Each row is a point on a landscape with many peaks, with its height.
From any point a climber steps to the highest of the 4 points nearest to it. It stops when none of these is higher. Distance is the straight distance between rows; heights are no part of it.
J_170 height 56.0: [144  81 129  82 147 106 178 163 102 132 111 149 110 133  99 156 129 146
  92 113 114 116 113 171 166]
J_905 height 61.1: [119 164 128 199 121 132  97 113 159 114 168 113 117 130 172 124 141  91
 161 154 168 153 100  96  62]
J_675 height 47.0: [ 99 173 164 196  99 117  75  99 159 116 163  96 109  70 142  74 149  77
 178 127 148 168 113  94  46]
J_286 height 49.5: [144  89 130 113 150 129 146 170 127 117 107 129 120 149 135 146 120 130
  99 143 114 106 117 144 161]
J_604 height 71.4: [ 89 164 142 129 111 102 131 112 115 126 105 109 107  94 125 114 199 106
 190 119 134 169 143 134  77]
J_745 height 59.9: [152 131 125 198 132 116 125 124 165 111 153 117  96 121 154 152 154 103
 141 183 164 144  79 126  77]
J_476 height 65.4: [157 114 113 125 119 173 110 160 114 108 144 123 152 169 129 142  79 137
  79 118 116  73 145  96 171]
J_341 height 56.3: [141 110 113 125 151 124 168 156 118 123 107 134  87 147 124 164 160 123
 122 134 133 139 122 151 137]
J_155 height 49.0: [127 101 110  89 132 108 168 145  87 159 124 154 137 126  96 173 119 177
 101 102  92 111 117 164 154]
J_923 height 9.2: [145  88 140 105 128 121 136 128 117 180 145 165 163  81  63 147  44 221
  64  94  70  97 131 164 170]
J_574 height 47.1: [125 141 116 153 134 133 129 134 137 122 127 123 112 153 157 157 168 112
 141 160 136 142 113 128 106]
J_682 height 51.2: [144 129 117 146 117 157 116 153 117 112 137 111 147 167 152 143 127 124
 103 152 131 102 140 103 148]
J_268 height 63.2: [129 117 109 121 155 109 188 147 127 140  98 134  90 135 111 176 182 123
 136 143 141 128 115 179 118]
J_550 height 85.4: [146  74 156  63 144  98 172 139 117 154 111 155 101 109  78 128  86 171
 105 107 110 113 104 194 190]
J_826 height 38.3: [ 86 168 117 152 144  82 175  90 167 146  87 103  61  92 102 151 214  91
 171 123 163 174 118 174  40]
J_533 height 76.6: [156 118 119 118 103 187  93 148 134  95 153 121 174 169 130 117  65 154
  65  99 116  66 165  92 186]
J_758 height 47.6: [131 159 138 207 135  99 120  83 185 143 174 129  91  77 135  95 160  78
 169 151 156 161  88 113  38]
J_417 height 60.1: [114 156 154 200 114 122  97  97 173 114 171 118 101 100 152 109 147  87
 182 140 160 161 102  97  51]
J_975 height 34.3: [ 76 171 120  75 110  99 148 104  54 152 123 147 172  96 116 130 158 157
 142  95  99 145 160 108 123]
J_20 height 45.3: [163  74 134  81 137 159 111 131 145 134 131 136 154 124  97  79  48 161
  77 115 100  82 150 139 218]
J_351 height 54.0: [153 138 126 201 119 146  97 121 180 114 156 111 108 137 173 139 135  86
 132 172 153 146 100  94  83]
J_770 height 28.0: [130 118  99  95 126 121 159 125  80 159 151 157 161 125 103 158 116 183
  95 108  99  98 133 130 153]
J_822 height 79.4: [135  87 130  88 137 119 146 141  93 148 125 158 138 131  98 138 110 161
  91 113 105 107 119 152 177]
J_43 height 56.9: [105 172 146 191 107 142  82 102 151 106 168 115 125 118 166  97 135  80
 170 146 150 155 124  75  57]
J_446 height 52.3: [166  80 150  92 153 125 140 144 142 107  87 102 102 163 128 111 101 113
 108 150 131 140 111 152 186]
J_315 height 52.1: [162 116 131 178 132 141  99 152 169  94 135 107 122 165 171 151 124  93
 126 174 155 134 103 122 129]
J_158 height 48.4: [ 84 162 109 107 125  99 157 123  95 150 100 130 133 121 123 143 189 125
 161 128 130 151 133 133  84]
J_390 height 40.1: [112 172 114 164 106 150  97 133 124 107 146 127 150 160 156 135 130 106
 142 135 146 133 142  85  87]
J_778 height 35.0: [ 86 179 153 170  98 126  73 114 108 100 130 103 132 105 139  98 162  94
 179 108 140 166 155  93  72]
J_818 height 49.2: [ 90 168 119 136 117 112 125 120 121 130 117 119 133 127 141 146 192 116
 168 129 151 159 135 115  94]
J_131 height 54.8: [110 158 127 173 136  95 137  93 182 137 129 108  74  84 127 127 190  96
 189 148 163 154 101 126  38]
J_632 height 50.6: [154  83 145  67 175 163 138 115 158 130  90 142 129 173 127  49  33 110
 142 137 134 129 132 126 214]
J_589 height 44.3: [ 93 188 135 169 100 156  70 111 129  99 146 117 157 116 163 108 127  85
 167 127 135 145 149  75  79]
J_954 height 63.8: [110 137 112 129 145 114 166 137 129 130 112 128  96 132 125 186 188 113
 144 150 130 152 116 149 100]
J_976 height 40.3: [152  86 126  97 134 149 120 145 107 136 139 131 159 137 104 122  75 175
  68 115 106  82 151 141 190]
J_428 height 35.5: [146  79 154  56 166 136 157 129 140 140  86 139 126 145 111  79  50 145
 130 117 121 118 130 165 209]
J_715 height 54.7: [157 101 130 144 136 125 124 158 147 104 127 108 107 169 146 155 134 106
 118 165 138 127 117 127 147]
J_243 height 54.5: [158  78 141  98 153 151 121 144 159 119  99 111 121 174 124  79  68 112
 107 135 131 120 135 129 201]
J_573 height 34.5: [ 92 162 101  95 116 120 148 120  83 155 121 149 157 115 130 145 165 162
 135 122 108 128 155 120 120]
J_344 height 8.9: [120 118 111 108 120 118 143 106  92 183 154 178 174  96  92 166  88 204
  84 101  61  92 130 134 141]
J_719 height 38.5: [104 181 176 203  99 137  48 108 144  92 182 108 118  85 152  79 111  59
 168 119 150 165 120  60  43]
J_25 height 55.6: [117 120 111 103 131 124 182 145 100 152 121 142 117 135 129 180 169 140
 126 131 128 133 124 154 124]
J_154 height 51.8: [ 90 162 134 148 126  94 149  99 148 136 103 100  98  89 121 122 201  98
 178 128 151 179 124 143  48]
J_653 height 29.8: [171  95 131 105 126 145 123 133 110 154 151 151 161 108 100 129  57 196
  65  96  71  80 145 143 184]
J_53 height 61.2: [150 114 122 120 130 179 116 142 114 119 159 139 179 139 122 124  83 161
  67 104 103  71 166 104 175]
J_558 height 56.8: [160  96 136 104 130 161 103 141 140 102 118 117 141 171 130  92  68 130
 103 122 115 101 147 122 212]
J_426 height 82.4: [ 76 175 122  96  93  98 122 110  69 127 118 117 137  91 119 116 183 137
 159  86 110 160 160 116 103]
J_570 height 64.6: [146  72 152  90 158 116 179 153 128 133  91 128  92 135  95 121  98 139
 104 113 129 115 117 184 183]
J_27 height 38.2: [ 85 178 123 102 100 125 107 105  77 127 130 123 168 112 143 110 162 121
 147 107 112 153 161 100 112]
J_979 height 36.5: [110 162 102 123 117 133 124 125 101 120 126 142 153 142 151 158 153 129
 149 138 119 140 138 102 114]
J_576 height 51.3: [149 117 113 135 136 130 130 155 126 108 120 115 125 163 147 152 125 130
 123 144 129 121 127 118 148]
J_161 height 56.7: [156  96 125  98 108 192  99 139 157 131 153 132 173 130 114  82  36 157
  57  98 108  70 170 106 200]
J_591 height 55.5: [166  92 138  98 151 149 127 149 139 123 112 128 133 155 122 103  80 130
  94 120 109 105 144 133 197]
J_998 height 57.3: [108 157 109 154 147  92 163 119 153 128 105 127  89 117 133 157 191 105
 168 160 166 164 109 154  61]
J_813 height 55.1: [165  83 140 124 143 145 114 152 166  85  97 106 104 166 129 102  90  96
 119 143 142 139 116 138 198]
J_598 height 47.2: [147 105 112 111 117 160 114 142 102 145 160 151 184 132 101 141  64 185
  62  95  95  73 156 114 172]
J_799 height 59.7: [159 107 139 123 126 159 102 154 136  95 123 122 142 162 147 120  96 131
  96 134 125  95 133 116 184]
J_23 height 59.2: [104 170 138 164 117 113 119  96 151 123 129 112  94  95 140 111 181  92
 193 135 142 163 126 127  45]
J_751 height 53.0: [105 161 153 200 130 105  96  91 175 138 161 113  95  80 144  90 155  85
 183 134 155 165  95 111  30]
J_105 height 54.4: [154  71 139  86 142 134 135 139 133 120  94 130 124 145 125  97  89 134
 107 128 119 116 129 155 193]
J_345 height 62.4: [142  72 150  90 157 118 152 138 115 134 104 140 128 134  97 118  91 165
 104 113 122 110 126 168 204]
J_125 height 52.2: [157  80 141  80 147 171 105 128 156 118 121 133 153 163 117  55  36 132
 111 118 122  93 141 132 209]
J_413 height 39.3: [150  91 119 106 131 145 121 155  97 144 122 143 151 138 110 126  88 165
  86 114 104  82 138 131 199]
J_973 height 57.2: [163 100 123 133 138 150 101 161 148 103 124 111 123 177 151 126 116 109
 110 160 130 122 115 119 176]
J_962 height 52.0: [121 162 145 199 113 128  85  86 162 113 176 122 115  92 158  99 135  63
 165 144 156 167 102  87  37]
J_111 height 0.8: [147  85 134  94 121 102 149 126 114 168 137 174 151  87  76 154  70 220
  69  95  83 100 119 182 164]
J_217 height 60.4: [ 98 164 106 132 138 109 174 116 123 143 102 122  96 120 118 160 206 104
 167 146 150 163 129 156  72]
J_520 height 27.7: [139 114 103 104 130 144 138 142  89 147 131 144 144 148 117 160 121 153
  98 121 107  88 137 133 157]
J_718 height 50.4: [158  77 140  90 138 131 139 148 119 139 121 148 136 129 100 115  77 181
  92 110 107  85 131 158 199]
J_743 height 34.7: [101 172 105 117 117 145 131 128  90 127 137 144 181 124 147 135 148 141
 138 116 108 123 157  94 124]
J_9 height 14.2: [ 98 139 109 102 106 126 144 117  72 169 153 153 175 121 121 153 118 181
  93 113 104 111 146 107 138]
J_247 height 55.0: [153  80 137  91 152 123 158 153 104 130 104 126 111 140 113 146 127 146
 100 128 124 113 126 149 165]
J_242 height 44.8: [130 141 108 115 130 124 148 136 105 124 125 133 143 155 134 159 145 137
 115 129 130 123 135 129 127]
J_557 height 74.4: [118 139 110 123 141 102 170 133 135 130 104 127  87 133 119 174 192 112
 148 144 165 145 115 162  91]
J_926 height 34.6: [101 184 123 140 101 141 106 107 101 120 131 123 155 135 160 131 145  97
 159 130 129 146 146  95  96]
J_313 height 49.6: [116 133 107 100 132 126 175 131  99 151 124 148 132 136 134 163 168 143
 128 120 123 124 128 135 126]
J_418 height 47.9: [112 173 100 136 111 151 100 127 104 112 148 133 173 151 159 148 127 135
 120 123 131 108 151  89 134]
J_207 height 49.4: [ 77 166 137 139 114  70 129 104 131 130  92  94  98  74  85 112 204 111
 190  97 134 187 145 145  57]
J_282 height 35.8: [142  64 159  56 165 116 152 120 132 145  83 153 119 129  92  79  56 157
 127 113 123 117 112 177 199]
J_398 height 77.1: [106 161 130 180 108 129  86 100 142 117 145 118 114 112 156 125 168  89
 185 145 156 155 122 110  53]
J_128 height 49.3: [138 141 117 169 137 109 154 132 184 122 128 117  82 135 140 158 174 101
 144 175 160 140  94 151  83]
J_263 height 79.1: [119 157 129 181 134 112 115 115 166 129 149 118 100 117 150 129 177  97
 158 154 168 157  91 132  52]
J_562 height 48.0: [162 140 130 220 124 109 118  95 199 117 183 131  84 107 159 118 161  82
 145 171 172 137  66 120  57]
J_485 height 52.6: [135 143 123 184 126 128 101 131 166 110 147 117 116 145 160 156 144  98
 138 168 148 148 111 109  91]
J_714 height 56.2: [132 148 111 132 111 162 107 151 118 112 138 125 159 167 162 159 110 132
 100 121 135  88 159  90 151]
J_118 height 33.1: [ 79 174 157 155  85 101  87 117  99 117 119  91 117  85 125  99 177 100
 177  92 127 179 153 121  77]
J_691 height 40.8: [161  73 150  76 135 120 144 127 134 147 100 151 140 112  91  89  51 181
 100 100  99 106 111 166 200]
J_354 height 43.5: [ 83 172 114 101 110 103 139 113  86 141 103 117 148 113 125 122 183 138
 154 116 120 156 148 110  99]

For each start below, name the point where the climber stops.
J_243 -> J_533
J_576 -> J_533
J_751 -> J_398
J_743 -> J_533
J_9 -> J_557
J_979 -> J_533
J_976 -> J_822

For each start below, name every point that the climber comes to, in order.
J_446 -> J_813 > J_973 > J_799 > J_476 > J_533
J_315 -> J_973 > J_799 > J_476 > J_533
J_591 -> J_799 > J_476 > J_533
J_390 -> J_418 > J_714 > J_476 > J_533
